Points, in no order, along strands that fork, close into loops and pass close to each other.
Points whose rows are less than 41.1 apart are linked; no others are. Some points are linked to none.
(520): [-20  -5 -18 -10  19  36  34   5  10   1   1   4  11 -37]
(130): [  4  23  22 -26  -3 -35  -9  -5   6  14  -8 -28  -6 -11]
(59): [  8  -2  25 -13 -29 -48 -38 -27  11   6   1 -16 -15  31]
(204): [-18 -29 -29   7  19  44  14  -1  18 -14   7  21  20 -18]
(436): [  8 -19 -22  12  19  38   1  11   9 -15 -10   2  17  -4]
(272): [-44  16  12 -25  -7 -22  33 -11   3  19  25  16   1 -20]
(64): [-24  16  11  21  14  -4  18   3  -2   3   7  52  11 -35]
(225): [ 44  21   9   6   7 -11 -18  18 -10  -5 -35 -33  -3   7]
(464): [  7  -2  -9 -30  14  18   8   9  13   5 -15 -40   0 -12]
(57): [-14 -36   3 -30 -33  -9 -19 -23  20   7  22 -16 -18  52]
(98): [-19 -32   8 -25 -45 -16 -15 -24  15   4  26  -4 -20  58]
(42): [-19 -25  -8  29  -5  -4 -23 -18  18 -19  27  56  19  13]
(588): [-21  -8  -3  14   6   4  -1  -6  12  -7  16  33  17 -13]
(666): [  8 -48   3 -21 -13  -9 -50 -26  25   2   8 -20 -18  64]
(681): [ -7 -10   2 -30  -1  -5 -10  -9  18   9   3 -29  -2   6]
(489): [-21 -24 -28 -10  19  43  21  -1  20  -4   3   2  13 -23]
(646): [-24 -25 -12  16   2  10  -8 -12  19 -14  23  40  19   1]
(70): [ -5 -27 -31  18  20  47   5   6  15 -18  -4  17  22  -7]
(62): [ -9 -19   4 -31 -12 -10 -17 -16  21   8  11 -24  -6  20]
(682): [-18 -18   7  23 -29 -30 -26 -28  13 -12  31  52   8  31]
(327): [ 19  -2  10   0  -4 -22 -37  -8  11  -3 -10 -11   1  15]
(312): [  9   2   2  16  11   1 -11   6   5  -9  -9   9  13  -9]
(706): [-16  -9  12 -21 -25 -27 -15 -21  13   7  17  -7  -7  24]
(351): [ 32  19 -21  47   8  35  28  31 -73  -5 -11   1 -18  -5]
(674): [  8   6 -12 -20  18  28  25  17   2   4 -17 -32   1 -24]
(417): [ 18  41  14  -7  17   0  32  26 -23  13 -25 -11 -12 -35]
(126): [ 25   2 -33  19  16  51  32  30 -37 -10 -23 -27  -5  -5]
(307): [ 14  12 -22  36  16  51  38  30 -38  -8 -15  16   1 -25]
(237): [-29 -22 -10 -26  -7   6   4 -16  22   6  23  -4   4   4]
(6): [ 26  22  19 -17   2 -27 -18   3   4   7 -23 -38  -7  -2]
(337): [-28  -5  -3 -33   1   5  19  -8  16  12  16 -12   3 -16]
(135): [ 36  23  13 -10   6 -15 -15  15  -4   1 -30 -40  -5   0]
(127): [-15  19  15 -19   5 -18  14  -2   5  16   1  -5  -1 -25]
(643): [-23 -12  14 -20 -42 -29  -8 -24  12   8  26   2 -11  38]
(267): [ -5 -30   0   7 -12 -11 -36 -20  20 -11  15  20   5  29]
(282): [ 38  32  -8  49   6  20  23  34 -72  -4 -18   6 -19  -6]
(299): [  5   9  -8  17  19  27  18  17  -7  -6 -12  11  10 -25]
(613): [  8   0   7   3   2 -11 -21  -2  11  -5  -4  -2   7   2]
(66): [ -3  -5  -2 -37   8   4   2  -1  18  11  -3 -36  -2  -8]
(476): [ 12  12   0  23  14   9   2  15  -4  -9 -14  12  11 -16]
(531): [ 20  32  13   7  15  -3  13  22 -16   5 -23  -6  -3 -25]
(511): [-34   8   7 -33  -3 -11  24  -9  10  16  19  -5   0 -18]
(554): [-22  -8  10  10 -23 -30 -15 -23  10  -4  27  39   6  18]
(176): [ 46  29   6  19   7  -4  -5  27 -27  -7 -34 -26  -5   1]
(413): [ 42  39   2  43   7   7  18  35 -67  -4 -24  -3 -18  -5]
(173): [-39  17  13   5   3 -22  22  -7   0  11  20  51   7 -27]
(441): [ 46  37   8  33   7  -3   5  31 -43  -4 -32 -11 -12  -2]
(557): [-12   5  -7   7  19  24  25  10   3   0  -1  19  11 -35]
(390): [ 33  11 -34  44   9  45  30  28 -79  -6  -7 -14 -25   0]
(479): [-19  25  31  -1 -21 -59  -2 -22  -2  13  13  27  -2   0]
(567): [  4  13  25 -33 -17 -42 -19 -15  10  16  -3 -36 -14   9]
(91): [ 10 -32   9 -16 -19 -20 -47 -23  22   0   5 -19 -15  51]
(546): [ 15  11 -18  -4  20  40  34  26 -16   0 -22 -23  -2 -27]
(268): [ 15 -21  -8  27   9   8 -35   0  14 -23  -6  18  19  18]
(548): [ 18   8 -26   8  19  51  39  28 -26  -5 -24 -24  -4 -20]
(207): [-18 -30  -5  27 -19 -13 -29 -24  18 -18  33  56  12  30]
(199): [-18   4   6  19  10  -1   6  -1   6  -3  10  41  14 -24]
(510): [-34 -25 -12 -14  -9   6   2 -17  20  -2  31  16   9   8]
(639): [ 22 -18 -30  20  21  44   1  20  -3 -17 -21  -9  14   7]
(619): [-42  17  13  -8  -7 -27  24 -12   2  15  24  37   5 -19]
(170): [ -2  25  16 -27   7 -18  12   3   4  16  -8 -23  -5 -24]
(328): [  3   7  31 -23 -33 -54 -28 -26   8  12   2 -24 -18  27]
(551): [ 17 -18  18 -12 -20 -33 -51 -23  17   2  -3 -19 -13  42]

A piece is two or more points that can be reached from each other along the links. Count, over all rows, the pieces, the separate loops (a circle has one, a figure eight two, a Y none), the forks (points with three links) and the tips (points with one).
pieces => 4
loops => 0
forks => 2
tips => 10

Name the points in between on the shortest way along the links from the first point to the second, in order.
(207); (619) => (42) (646) (588) (199) (64) (173)
(204); (312) => (489) (520) (557) (299) (476)
(126); (62) => (548) (546) (674) (464) (66) (681)
(441); (390) => (413) (282) (351)
